Points, in no order, along strands that fork, close into loops and pass close to each other.
In the rows, zero is written as 128.
Points whose rows are less than 128 apart are linked; no others are. Some points are linked to none.
K244: [ 81 134 122 131  89 134 112  94 155 140 116  89 111  83 145 110 199 137
 110 139  83 109 164 125 108 165 133 137  58 121 136 130 124 138  89 117]
K633: [183 124 142 141 177 161 124 107 163 122 192  70 108  94 108 117  59 125
 124 110 144 161 102  85 102  72  98 129 116 112 189  89 109  89 124 121]
K458: [122 139 145 170 104 107 128 194  62 125 108 107 161 141 118 163 135 144
 137 176 120 137 152 161 110 183 183 143 149 112  71 139 149 138 114 154]
K853: [130 128 160 116 170  97 118 164 137 113  78 176  91 112 112 106 123 106
 135 143 102 126  96 138 138 144 140 158 140 121  92 145 158 113 131 132]
K486: [161 111 148 131 146  82 115 125 101 131 186 127 161 115 160 129  26  88
 135 114  99 124 140 149 103  83  99 129 131 144 164 118 103  92 120 124]
K908: [ 95 151  98 123 129 166 102 103 180 125 116 117 107 134 101 119 135 113
 131 102 152 129  98 107 140 143  75 112 101  98 175 139 141 162 139  95]
K764: [ 78  87  88 102 131 135 128  92 115  97 155  99 161 145 104 126  86 151
 137 130 113 125 139 124 115 107 123 182 128 175 130  98  58  91 114 121]
K223: [142  94 129 100 142  90 124 140 100 148 129 143 116 111 153 134 116 138
 148 124 116 108 112 170 123  84 136 162 115 155 108 144 111 106 101 137]
K884: [ 92 109 102 150 148 147 141 102  87 115 159 111 159 160  94 125  87 131
 103 141 128 133 156 129 151 140 131 178 164 161 155  70  68 101 115 132]
K554: [106 146 146 181 110  91 112 152  83 108 107  93 128 129 112 127 125 139
 142 159  89 132 139 121 109 163 168 171 151  94  80 151 155 125 117 147]
K572: [167  92 145 114 128  81 104 150 106 122 142 139 121 159 154 123 104 145
 177 126 135 134 112 175 109  46  93 171 119 139 123 167  98  98 120 146]
K268: [122 167 137 107 174 161 129  95 149 141 108 128 105 106 154 112 163 105
 102  91 177 129 163  88 177 123 193  70  92 100 146  54 126 128 118 133]
K883: [159 125 154 104 177 113 106 140 124 130  79 172 164 125 154 126 133  92
 134 151 151 136 140 187 149 132 132 164 147 115 130 103 113 133 126 124]
K278: [207 119 150 138 144 149 151 127 136 117 160 150 113 153 148 113 147 139
 102 129 139 157  84 125 160 111  80 127 181 150 121 129 177 137 165 160]
K474: [122 159 162 141 154 147  96 117 138 134 134 144 153 152 153  79 122 110
  94 159 169 131 176 115 205 169 141 104 166 127 105 104 117 158 171 119]
K717: [147 130 165 118 147  90 133 117 131 116 180 122 125  96 185 108  95 125
 123  99  87 112 136 134  72  80  93 121  95 154  83 163 107  99 138 113]
K274: [125 170 133 147 156 174  99  89 181 136 136 115  98 154 126  81 142 122
 108 125 175 120 125  90 203 122 105 127 146 120 164 116 133 188 169 131]
K231: [115 101  88 115 123 155 150 111 130 126 130 133 136 145 102 154 128 162
 120 116 140 152 105  96 155 111 123 134 153 180 159  90 106 120 113 138]
K944: [174  85 113  75 128  90 127 115 103 164 142 112 118 120 177 147 125 174
 125 122 119  97 113 180 119  57 107 152  93 179  91 168 116 100  98 151]
K886: [169 120 127 149 157  82 104 149 113 123 102 145 175 158 143 144 115 139
 119 179 102 130 131 185 110 104 113 148 124 138  90 162 120 110 117 151]
K986: [138 137 117 129 138 138 119  64 154 122 161 110 121 130 145 134 148 145
 122 108 104 140  91 112  97  73  58 124 124 148 161 151 149 130 128 123]
K261: [152 126 174 133 125  79 120 153 127 125 155 144 141  89 170  74 117 125
 113 126  96 110 144 161  60  78  89 135  92 167  70 191 131  98 151 114]
K425: [148 103 161 157 116 116 131 138 106 101 163 140 143 143 153 101 120  90
 168 113 111 143 100  99 112 135 106 117 174 102 145 140 167 124 175 128]
K703: [143 132 101 154 101 137 144 166 125 142 159 149 137 141 124 159  77 158
 144 109 108 140  90  90  76 111 102  59 128 133 171 160 154 101 142 107]
K412: [ 80 144 121 147 124 135 121 104 127 114 118 128 106 136 108 133 152 121
 137 103 106 129 104  86 137 140 142 132 156 117 137 123 127 140 132 132]
K455: [ 52 141 151 102 149 152 131  87 129 102 120 113 136 124 106  89 152 119
 131 117 143 125 171 101 177 154 169 161 132 116 119  72  73 134 133 116]
K695: [154 151 109 152 103 124 152 171 132 117 142 138 118 160  92 157 111 173
 142 119  90 151  99  88  88 105 107  76 148 143 125 160 159 107 139 130]
K892: [122 127 122 146 139 125 108 122 135 118 128 128 176 160 112 123  97 113
 131 133 126 143 126 132 132 142  84 131 144 137 144 124 117 109 122 126]
K552: [ 88 114 130 119  48 164 122 119  92 113 117 103 147 118 131 123 232 145
 163 148 146 112 159 162 115 148 126 159 111 112 113 133 112 171 121 136]
K517: [118 143 169 102 137 159  99 106  95 115 127 135 153 125 173 102 171  99
 162 105 194 120 176 146 204 124 135 134 153 112 144  86  92 156 134 123]
K544: [140 131 139 130 160 109 142 172 132 137 107 171 110 121 132 113 115  98
 126 124 128 136 111 130 153 157 157 133 155 125 114 132 163 134 140 110]
K876: [154 135 121 161 147 163 158 132 171 160 152 129  92 136 132 132 126 114
  90 102 127 151  94  81 144 151 154  78 141  90 149 114 175 141 160 117]
K751: [119 153 152 152  88 142 154 174 110  89  99 122 167 173 106 140 158 135
 138 167 182 149 170 167 141 186 153 125 182 107 102 115 118 179 148 142]
K526: [ 99  81 147 119 100 131 117 138  98  99 125 127 151 137 129 110 159 105
 173 127 111 144 133 126 125 161 148 168 125 129  91 116 110 123 110 132]
K984: [177 118 140 152 204 170 113 102 164 132 189  92 117 123 118 111  86 117
 107 129 157 180 121  96 138 101 126 130 135 113 183  85 126  95 140 116]
K377: [207  98 153 150 154 147 136 157 128 118 176 159 138 161 137 136 115 145
 127 133 139 164  96 133 141 111  79 111 169 143 167 130 150 107 154 142]
K539: [127 155 129 144 158  91  84 145 114 129  87 135 182 134  98 146 120 150
 112 174  92 137 147 156 113 147 135 148 124 123  94 150 119 100 105 123]
K567: [124 143 171 103 145 128 120 103 105 148 145 129 129  91 180  85 133  86
 150 112 175 116 139 146 184 125 139 156 157 122 140  83  96 169 127 107]
K771: [133 103  94 162  49 111 133 175 110 111 148 100 138 188  92 143 118 172
 137 169 139 119 145 165 105 118 112 156 125 163  75 201 119 143 126 151]
K581: [ 77 182 115 113 165 167 123  52 155 106  86 115 144 125 153 141 192 140
 100 109 166  92 165 131 149 108 115  93 100 102 156 118 123 162 121 140]
K47: [ 82 133  73 117 120 167 133 118 101 125 107 129 160 153 105 184 158 153
 135 134 158 152 139 122 122 132 136 118 153 148 142 108 107 119 101 140]
K580: [169  99 171 106 106 107 133 107 118 135 137 113  79 106 176 114 116 108
 128  94 128 122  87 144 170 109 103 163 171 159  99 130 127 148 139 139]
K829: [ 99 101 137 142 107 114  73 152  81 158 108 110 109  90 154 114 151 154
 122 147 150  96 110 165 121 129 122 188 106 143 100 156 109 160  95 151]
K501: [164 113 138 133  94  89 151 190 116 130 126 181 125 144 106 131 122 124
 181 128 100 130 121 144 104 123 144 113 112 132  95 165 145 110 130 118]
K33: [161  89 149 107 142  67 133 148 106 139 138 145 117 115 152 116 100 141
 127 135  96 120 140 175 112  92 142 150 133 163  63 138 100  65 126 147]
K623: [102 115  91 133 118 114 131 107 126  80 144 107 156 150 112 126 132 156
 114 149  77 139 152 116  92 103 105 147 109 161  83 153 111  92 118 135]
K794: [107 139 106 113  69 123 107 116 132 155 137 121  97  80 134 132 200 148
 105 135  76 115 173 129  97 119 152 142  45 152 102 154 161 123  76 129]
K432: [139 106  82  72  86 150 141  98 163 114 138 142 110 136 106 153 127 147
 132 105 118 116 115  82 110 106  58 105  97 180 144 149 133 109 124 120]
K843: [168 137 111 118  86 133 172 142 140 117 120 131 114 145 123 170 175 140
 122 141 116 119 115 124 144 133  98 109 162 147  95 138 189 167 122 151]
K997: [127 126 141 106 155 137 144  51 143 141 180 113 117 125 161 124 138  96
 118  90 116 160 126 108 153 130 165 121 130 112 141  68 120 112 122 123]
K343: [125  80 128 113  76  87 100 171  82 161 142 150 126  98 124 105 126 173
 143 102 114 130 171 147 106  58 148 170  67 150 102 178  96  95 102 135]
K500: [ 98 129 120 149 123 140 152 105  87 120 167 121 177 172  81 124  78 134
  80 140 130 122 178  89 159 165 142 155 177 124 174  80  92 104 153 126]
K392: [153  78 101 107  85 106 172 161 112 139 133 161 116 130 141 155 137 155
 138 111 102 121 107 101 127 109 129  87 130 176 109 145 113  91 117 146]
K175: [139 114 115 118 133 139 126  86 184 121 149  86  91 110 126 124 113 120
 128  73 119 104  88  77  93  79  64 110  89 141 188 147 138 131 126 116]
K960: [145 165 143 133 167 146 106 107 169 153 138 126 108 133 164  82 134 110
  91 143 165 119 148 109 199 138 118 117 145 116 116 120 150 176 161 119]
K849: [108 139 107 133  99 145 129 118 209 136 117 112  79 113 116 114 132 102
 108  99 126 108 102  89 136 152 104 104  91 102 156 143 155 153 134  96]
K438: [163 119 132 133 176  89  98 125 146 134 143 110 145 100 134 111  37  98
 144 131 118 113 109 146 111  97  98 139 127 117 178 129 106 108 122  95]
K3: [103 100 123 158 104 115  95 142  71 147 132  99 136 151 141 152  69 145
 152 132 131 114 111 143 145 133 121 159 153 154 149 140  90 132  95 146]
K733: [ 63 160  66 134 118 170 150  85 144 139  97 129 162 152  97 163 144 174
 104 139 129 131 140 104 103 135 152  96 112 147 169 112 106 134 116 119]
K464: [120 148 137  91 187 158 135  64 150 137 148 105 112 111 145 103 143 100
 119 113 146 160 144 101 183 105 183 130 113 109 134  44 102 124 125 137]
K851: [123 155 125 109 202 118 139 143 152 171  96 160 135  88 154 137 111 119
  71 133 165 119 151 138 155 145 193  95 127 122 139  96 123 117 100 111]
K267: [141 116 152  85 130 118 137 117 159  98 146 110  43  82 118  81 100 103
 130  77 101 116  92 110 123 101  78 155 100 141  84 138 119 106 119 109]
K542: [146  97 126 108 160  99 163 133 131 141 165 157 126  98 149 124 101 121
 105 128  73 120 136 125  96 108 171 111 130 153  89 131 123  72 136 132]
K224: [177 117 134 170 143 131 143 125 134 113 146 116  99 168 125 126 126 164
  87 153 129 151  99 135 173 108  78 154 201 178 106 136 148 119 155 175]
K305: [ 84 196 133 153 143 121 123 137 109 160  73 136 109  95 138 145 165 132
 111 127 114  86 120 143 120 141 173  99 115 104 161 144 145 155 109 130]
K217: [ 83 170 131 134 105 119 116 130 131 124 107 125 188 146  67 112  88 116
 128 144 125 142 164 118 102 216 135 115 129  75 121 125 123 139 169  97]
K156: [138 114 144 123 166 106 106 115 101 147 152 157 165 124 150 143 109  91
 188 106 118 110 116 116 113 115 143 145 143 110 200 118 121 113 133 118]
K697: [211  99 148 141 178 104 114 150 122 109 139 154 153 162 120 137  86 146
 139 141 127 150 113 144 129  82  65 127 145 147 155 133 128  78 148 158]
K550: [111 109 104  71 109 143 142 148 123 126  86 189 137 121 124 151 167 111
 178 125 127 153 141 135 108 141 139 121  88 143 124 113 126 115 107 121]
K991: [ 84 140 118 152 106 106 144 120 115 105 135 115 182 174  66 121  72 123
 106 145 122 140 161 100 125 193 136 139 170 108 134 122 109 115 157 113]
K938: [146 156 138 165 194 188  75  95 150 155 152 106 147 164  70 127  92 122
 118 135 167 168 150  88 146 136 139 107 113  58 204  93 125 114 173 104]
K328: [119 100 161 130  76 121 147 120 120  87 124  99  85 120 115 100 156 123
 114 134 109 117 113 126 131 157 111 183 150 146  51 151 143 149 129 156]
K493: [129 141  95  84  46 145 133 123 153 106 109 122  96 141  77 170 171 135
 127 127  93 107 147 119 116 121  92 109  85 163 100 175 189 134  94 129]
K420: [ 68 151 134 130 128 138 133 100 137  94 108 123 138 154  92  95 144 119
 131 124 129 106 137 106 163 173 143 164 153 104 125 119 112 148 163 118]
K930: [146 114 132 133 130 129 129 163 113 135 116 171 172 181 112 154 101 116
 157 139 158 167 117 139 146 146 110 115 161 127 156 108 124 126 136 139]
K802: [108 100 133 149 112 111 131 135 138 112 162  80 101 109 130 115  69 138
 104 101 116 114 106  89 135 119 107 146 150 188 122 128  70  97 123 138]
K378: [183 129 115 131 139 145 165 123 152 131 141 152 120 132 140 157 176 141
 116 126 109 142  95 109 130 114  95  97 162 144 135 146 203 130 152 149]
K227: [132 129 143 152 143  87 123 157 137 126 130 136  81 110 119 115  87 115
 125 102  84 115 105  80 102 131 156 116 122 110 105 154 132  95 123 124]
K790: [ 88 147 114 121 126 138 100 122  79 127  90 154 181 149 108 164 140 131
 164 131 152 146 142 127 121 150 147 116 145 110 149 100  98 104  99 122]
K518: [168 100 114  51 142 127 161 102 172 148 134 157  57  63 138 146 132 108
 124 107 107  67 104 127 110  87 116 114  85 159 143 146 167 106 129 121]
K382: [ 81 100  88 145  78 139 104 160  66 133 121 116 157 160  96 151 153 158
 153 147 183 111 140 165 102 150 133 164 103 143 116 147  75 147 104 148]
K72: [155  96 108 101 130 121 163 138 122 133 149 167 107 107 133 159 130 134
 132 104  93 139 107  92 113 123 171  97 121 161 116 129 144  92 117 127]
K414: [161 100 156  95 112 133 154 103 134 116 182  93  71 102 146 125 105 124
 119  76 135 131  77  95 154  94  69 138 166 169 122 115 132 124 141 147]
K483: [ 79 114 144 139  74 146 110 122  65 103 140 109 150 128 120 110 198 132
 173 157 134 134 151 145 100 164 152 192 120  99  89 125  95 134 128 153]
K563: [144 163 148 109 186 137 107 121 114 167 130 151 143  95 172 103 105  81
 156 122 190 115 135 144 173  86 150 132 166 105 187  88 109 163 136 106]
K646: [122 161 121 143  83 109 115 179  86 124  97 162  67 115  99 138 140 152
 150 134  92 126 131 142 123 118 176 151 108 132  80 173 165 107 101 143]
K56: [133 140 139 141  90 142 146 149  70 117 114 116 145 107 177 158 228 127
 139 145 152 111 151 173 137 151 173 116 146  87  97 131 152 173 124 160]
K612: [108 119 143 155 108 110 138 105 176 109 147  72  96 114 136 111 134  95
 100  86  78 112 120  88  73 136 133 109  76 126 123 140 108 125 126 130]
K4: [149 119 105 113 168 136 136 109 175 156 122 126  97  99 141 127 117 131
 109 107 129 135  93 105 142 109 119 107 106 138 155 103 142 122 107 116]
K702: [133 146 105 134 152 181 142  86 188 163 115 110 106 140 133 142 161 113
  85 106 142 152 136  99 142 134 168  62  46  62 156  89 156 136 158 129]
K411: [117 118 133 176  47 100 121 187  80 123 136 106 125 136 112 132 103 148
 166 104  96 126 130  97 111 117 142 150 144 140 114 188 139 131 127 137]
K947: [ 71 162 140  99 157 131  92 122 101 125  84 133 182 106 114 129 136 128
 119 135 153 130 171 132 129 182 153 107 118 100 138  91  88 117 100 106]
K741: [110 113 148  96 107 116 125 113 150  85 120 105  61  93 115  86 133 110
 133 111 113 118 100 121 134 144  88 191 125 155  75 135 123 118 117 119]
K933: [ 80 206 130 174 158 126 102 127 106 142  74 114 137 139 129 152 126 142
 101 130 144 117 123 131 132 143 152  99 149  79 156 134 122 139 103 142]
K456: [173  73 132  77 118 123 145 129 161 107 135 165 103 126 158 123 145  94
 169 100 122 113  97 134 122 100  82 133  97 142 132 141 135 127 149 109]
K977: [122 125 129 131 173 148 100 110 126 137 127 139 150 129 142 120 138 105
 181 121 141 125  93 109 130  96 107 143 137 115 199 104 129 136 121 116]
K890: [152 140 134 170 203 170 107  81 184 139 157  99 116 147 103 107 122 120
  94 117 135 161 123  83 128 126 135 121 116  78 167  86 143 117 167 115]
K103: [166 158 126 101 184 127 115 105 148 152 130 140 123  78 162  92  91  92
 148 154 164 135 107 161 154  71 119 161 146 116 156 103 123 163 116 109]
K44: [146 148 126 175 103 128 163 152 124  86 148  95 126 163  97 143 116 161
 149 132  84 154 125  91 107 127 112 107 174 137 108 140 174 132 149 134]
K460: [102 131 120 129 161 179 105 100 171 142 134 126 141 141 123 117 137 118
 158 110 147 131 106 101 141 130 111 117 116  86 201 118 126 160 153  90]
K341: [146 115  92 115 123 161 139 135 160 156 139 157 127 136 114 146  80 153
 119 115 135 165  89 109  97 122  92  61 104 133 164 144 143 109 137  86]
K679: [129 109 163 163 119  79 130 172 102 131 130 125 138 129 129 117  46 110
 112 127 119 136 121 110 137 175 134 134 179 138 126 144 119 107 127 138]
K296: [155 136 143 170 124 125 160 118 134  71 161 110 113 156 134 100 141 122
 149 126  92 145 103  93 115 129 104 137 182 112  92 145 186 140 171 138]
K181: [160 103 136  72 129 137 151 105 166  99 166 108  53  71 143 120 111 102
 117  89 144 125  82  84 136 100  81 143 115 142 120 114 149 121 141 114]
K652: [134 116 157 129 125 113 129 108 133 114 179 110 113 122 162 114 113 132
 137 101  99 122  94 109  82  67  73 139 124 154 111 157 125 104 142 119]
K388: [119 138 137 151 119  94 110 162 116 132 122 145  68 105 103 110 114 164
 143 107  68 108 136 109 108  95 153 150 111 144  94 189 137  92 115 133]
K19: [158 117 128 139 106 125 165 159  76 111 112 149 160 148 162 180 211 127
 149 151 142 121 133 189 106 126 192 132 147 124  83 144 141 143 111 163]
K356: [118 127 130 157 105 125 131 130 190 119 135  82 106 108 134  98 104 106
  82 106 113 111 109  97 107 151  85 111 112 121 138 156 128 159 133 112]
K846: [124 105 109 128 127 173 136  81 114 149 171  94 109 122 135 161 149 157
  90 112 143 127 114  95 159 109 135 151 170 166 156  97 113 127 103 157]
K630: [152 135  94 102  52 135 172 146 161  96 133 116 103 148  80 154 142 139
 126 125 110 113 126 102 105 130  75  97 139 158 103 164 190 162 139 136]
K642: [121 143 121 155  32 120 116 204  95 128 110 122 108 129  87 136 173 171
 177 163 149 145 156 181  88 146 148 142  85 131  93 161 143 176 104 129]
K205: [122 164 140 112 187 149 120 125 141 172  87 155 111 105 135 118 112 105
  81 100 190 139 167 116 164 137 207  50 110 113 137  79 118 131 121 103]
K481: [145 138 145 121 178  95 109 117 152 144 120 119 111  80 153  91  91 111
 149 140 132 108  92 174 136  91  95 174 128 126 144 129 121 141 102 104]
K888: [116 165 146 122 170 145 101 141 115 163 122 155 159 115 150 124 113 105
 131 115 179 123 131 136 162 153 143  92 143  92 171 109 121 144 141  94]
K651: [179 108 106 136 166 149 134 105 180 133 165  72  96  91 127 134  93 128
 125  93 141 143  91  88  73  61  79 111  83 124 191 109 120 108 120 117]
K430: [117 151 154 129 101 149 139 149 109  94 101 138 195 154 133 118 184 124
 129 167 174 134 187 166 167 163 127 102 150  83 103 119 113 166 154 137]
K931: [136 129 109 116 200 131 116 120 169 163 136 126 147 119 139 131  83 120
  73 139 148 166 157 124 159 141 157 104 120 140 126  74 100 115  92 115]
K294: [151  98 164 155 149  76 119 124  79 145 169 155 160 122 168 124  84  90
 166 115  85 105 130 146  96  99 127 138 155 136 177 141 119 103 141 120]
K604: [ 88 146 131 155 139 137 115 113  58 119 128  97 166 129 152 139 170 146
 102 173 144 114 144 162 139 164 168 149 147  92  85 127 119 133 112 168]
K164: [168  91 154 163  96 108 161 163 101 130 168 154 165 148 159 121 108  68
 157 129 107 134 129 111 112 160 126 104 155 104 157 150 154 125 173 115]
K720: [ 93 183 122 155 187 106  90 113 144 130  73 117 156 134 118 137 127 139
  99 171 107 128 135 134 122 142 138 141 119 102 121 137 129 115 107 135]
K322: [122 151 136 137 137 148 124 117 110 106 129 144 171 178 151 106 159 116
 105 163 175 131 180 151 194 152 118 128 179 123 117 107 119 161 170 152]
K841: [ 81 164 102 121 157 176 135  92 162 128 110 135 146 157  74 122 134 128
 100 132 166 151 151  96 137 154 150  90  96  85 157  84 124 129 162  97]
K785: [138 122 106  64 100 108 134 132 144 146 116 172  52  70 116 133 160 120
 138 101  96  67 137 135 118  96 133 127  74 176 132 159 170  85 110 132]
K422: [117 157 140 110  74 157 135 116  91  92  91 111 124 115 159 135 252 129
 133 133 160  90 156 169 130 143 127 133 124  95  93 133 154 172 126 140]
K117: [ 88 133  97 161  87 142 143  87 140 141 149  64 142 136 148 140 177 145
  92 131 116 106 132 120 156 149 147 120 143 126 135 134 115 181 118 147]
K917: [164 102 157 121 138  94 117 141 122 113 109 156 164 167 159 147 148 121
 140 174 141 142 136 191 127 126 125 163 142 121 111 139 114 126 122 143]
K74: [127 182 166 131 168 153  93 133 127 182 107 156 152 127 137 121  84 100
  99 113 202 133 170 118 169 165 179  54 121  64 152  98 125 129 159  88]
K179: [116 141  96 126  79 143 156 143 127 114 100 109 110 139 116 166 169 151
 121 154 124 122 112 137 146 154 136 124 154 138  80 133 154 151 118 141]
K11: [118 141 135 151  52 119 126 174 127 112  99 129 127 147  94 133 165 140
 193 157 107 146 140 154  96 147 122 129 116 115 105 156 141 169 122 117]
K793: [ 75 131 147  98 133 136 107  87 148 117 131  89 125  93 125  82 140 110
 144 116 129 114 155 124 152 162 143 164 104 103 136  80  69 147 110 105]
K359: [ 99 145  73  92  82 162 144  92 161 107 102 139 111 137  88 167 164 136
 134 116 115 115 118  97  99 112  83 110  90 140 153 148 169 133 109 121]
K66: [101 144 151 133 134 107 117 151  92 173  88 158 116  82 148 138 159 132
 106 141 126  85 134 161 120 147 171 120 132 130 129 136 127 136 108 126]
K574: [152  84 157 149 107  81 112 175 101 130 131 129 135 139 137 133  55 126
 152 110 121 119 117 134 122 132 110 141 155 149 136 159  96 102 102 136]
K86: [159 106  95 123 165 163 143 148 184 153 126 124  95 109 118 151  76 149
  82 111 147 144  88 104 125 108 100  82  90 119 160 117 151 112 133 102]
K386: [114 131 131 118 115 127 106 131  91 156  97 129  97  77 164 142 179 135
 103 123 149  85 118 165 139 133 141 154 121 136 113 140 122 151  86 149]
K85: [137  83 108  84 100 137 150 106 119 119 128 133 129 149 147 165 174 137
 124 138 154 118 123 158 124 116 108 159 111 163 100 137 114 131 110 158]
K619: [157  71 100 107  68 110 149 165 133 144 122 161 126 155 138 156 103 153
 152 112 135 131 111 139 130 107 100  98 127 180 133 155  94 121 115 140]
K154: [103 126 128 167  89 125 173 145 113  82 117  90 155 165  94  97 131 142
 113 176 133 112 141 136 142 173 139 188 182 123  95 146 136 170 165 120]
K540: [ 99 184 130 125 169 143 120  39 170 126 111 101 135 131 157 111 180 116
 105 127 120 105 133 125 134 118 126 113  80  85 146 114 148 157 150 122]
K778: [169 106 116 153 168 119 134 158 141 178 155 153 164 117 164 138  72 112
 112 125 128 107 106 133 122 119 116  85 142 125 200 146 138 119 148 105]
K358: [153 147 138 119  91 121 149 180 121 132 109 164 173 170  93 139 109 104
 169 152 120 150 124 157  81 175 130  93 151  96 122 144 159 158 160 112]
K409: [130 119 102  79 191 111 127 128 135 142  94 169 120  61 122 116 107  99
 161 143 114  95 140 160 104  92 159 139  85 124 137 111 132  90 111 103]
K650: [105 116  76 122 168 142 144  93 153 137 123 115 134 144  82 153  96 176
  81 131 129 162 130 104 138 105 133 122 131 177 152  89  87  94  97 137]
K559: [ 90 163  85 122 138 150 131  99 158 162 104 119 153 129 125 159 131 149
 113 112 133 134 123 107 116 132 131  77  93 124 197 108 118 142 103 122]
K598: [188  81 127 117 155  87 123 126 132 118 114 140 125 157 150 133 112 159
 145 148 137 137  92 171 123  57  56 147 140 161 118 139 113  96 133 153]
K967: [114 125 117  99 107 108 126 121 134 167 116 173  80  65 129 114 164 136
 123 120  81  84 159 137  97 112 142 130  43 172 143 153 156 106  91 122]
K704: [ 87 168 139 110 141 167 110  80 112 106 106 123 137 108 162 106 196 134
 121 103 175 108 173 135 172 132 140 102 128  94 143 113 106 158 128 136]
K885: [168  99 172 146  87  78 139 199 125 129 115 179 111 136 116  98 133 137
 172 138 105 116 142 147  92 101 138 149 103 136 104 195 129 132 150 135]
K808: [109 122 103 152  67 132 113 191  78 123 108 107 134 141  88 155 155 165
 144 177 181 131 140 182  92 146 167 151  95 139  76 150 117 174  96 161]
K916: [137 155 112 111 184 159 120  48 193 134 127  94 102 114 142 118 158  93
 104 111 143 135 138 122 145 112 141 113  46  71 146  80 155 147 147 123]
K406: [141 127 159 145 140 101 124 172 124 142 129 154 141 146 109 116  62 101
 100 135 140 159 131 116 161 190 153 119 181 124 106 116 130 111 147 116]
K419: [102 171 113 124  88 125 147 167 124 117  79 150  71 122  93 157 139 148
 132 137 101 129 115 124 127 160 142 118 119 129  96 145 159 126  98 130]
K193: [105 106 115 150 137 119 106 121 107 105 134 109 180 183 128 108 101 134
 118 172 133 112 135 179 136 120  83 178 148 138 141 137  88 125 139 139]
K662: [ 94 126 145 159 131 122 105 123 130 123 133 113 110 131 108 122 109 113
 153 104  92 142 110  78 106 145 155 128 132  93 133 141 134 112 134 111]
K335: [147 127 144 181 166 109 118 128 116 109 150 101 117 156 142 123  86 166
  97 127  99 121  83 125 136 105  94 134 192 148 127 147 138 101 134 167]
K197: [113 167 122 116  95 176 147 158 150 131 127 146 133 146 114 111 110 116
 127 135 154 164 131 140 130 191 131  68 136  72 105 114 180 169 185  86]
K313: [171 116  94  79 169 124 159 114 183 169 118 129  68  65 134 145 110 124
  90 116 127  91  93 132 143  76 130 120  86 149 140 116 148 123 116 125]
K203: [ 90  92 152 107 117 107 116 112 127 111 135 109 103  85 123  92 130 109
 145 119  99 129 124 127 130 153 125 178 118 144 103 104  93 118  93 108]
K387: [141 109  98 132 195 119 135 124 164 135 136 131 154 128 101 139  58 151
  84 134 114 166 131 110 146 125 118 111 134 152 131  90 104  75  98 134]
K551: [116 153  96 137 140 181 163 107 152 147 142 141 113 140 137 150 166 120
 114 109 139 153 126  96 133 142 168  65  95  64 150  95 193 139 169 120]
K667: [130 120 138 131 131 166 133  75 122 158 178 106 111 130 155 139 146 131
 124  87 132 158 121  77 176 118 169 119 167 142 175  72 118 132 113 147]
K270: [ 79 181 124 113 112 132 110 131 114 142  96 134 192 137  81 128 100 117
  97 137 150 140 169 123 128 212 158  86 135  92 127  84 104 135 146 115]
K661: [102  91  98 145 121 142  98 144  84 121 120 104 167 156 127 145 118 140
 130 164 138 124 135 173 126 128 131 178 127 139 116 140  74 124 103 160]
K589: [ 98 167 130 158  82 135 151 176  72 104  92  86 158 157  81 162 117 157
 139 165 160 148 153 161 131 184 182 136 186 118  81 113 125 163 133 140]
K316: [154 132 159 127  57  92 155 202 132 121 105 161 142 149 102 144 135 121
 184 150 119 155 143 163  85 156 164 111 127 132  92 134 131 148 133 118]
K21: [ 96 125 158 164  95 115 136 138 101  94 123  83 120 137 131  91 136 131
 139 156 102 121 131 123 136 176 147 169 168 117  87 146 148 166 145 151]
K24: [132 142  93 107 123 159 140 154 154 122 100 173 170 152 102 139 130 109
 147 147 135 155 121 143 103 174 105  96 122  90 117 126 161 147 160  98]
K201: [135 118 147  89 207 107  99 121 120 142 106 170 172  87 137 126 123  89
 154 148 123 118 162 172 106 142 154 150 102 112 127 117 133 108 133 102]
K240: [157  99 157 120 109  79 108 161 139 129 125 166 121 109 150  78 135 133
 156 132  90 101 140 167  86  89 106 142  85 156 109 191 124 129 142 114]
K628: [166  93 108 122  81 114 171 161  77 115 158 134 126 160 161 188 177 157
 139 161 112 132 130 171 123 120 163 129 134 155  75 146 142 132 115 175]

A piece is all that can be reached along the links. How many separate loops has the piece of each point below (a circle has one, a figure eight two, a Y none), and how many tips (points with one link)?
K931 -> loops 1, tips 4
K313 -> loops 0, tips 2
K227 -> loops 0, tips 8
K305 -> loops 0, tips 2
K24 -> loops 0, tips 4

Name the points in between on the shortest way along the links from the first point to the second, in order.
K296; K794 -> K44, K695, K703, K341, K86, K4, K313, K518, K785, K967
K19; K580 -> K56, K422, K552, K483, K526, K203, K741, K267, K181, K414
K47; K356 -> K231, K650, K387, K931, K851, K205, K74, K888, K563, K103, K481, K438, K486, K294, K156, K977, K460, K908, K849
K305; K409 -> K933, K720, K539, K886, K917, K883, K201
K892; K938 -> K193, K661, K382, K808, K642, K11, K316, K501, K885, K240, K261, K717, K652, K986, K175, K651, K633, K984, K890
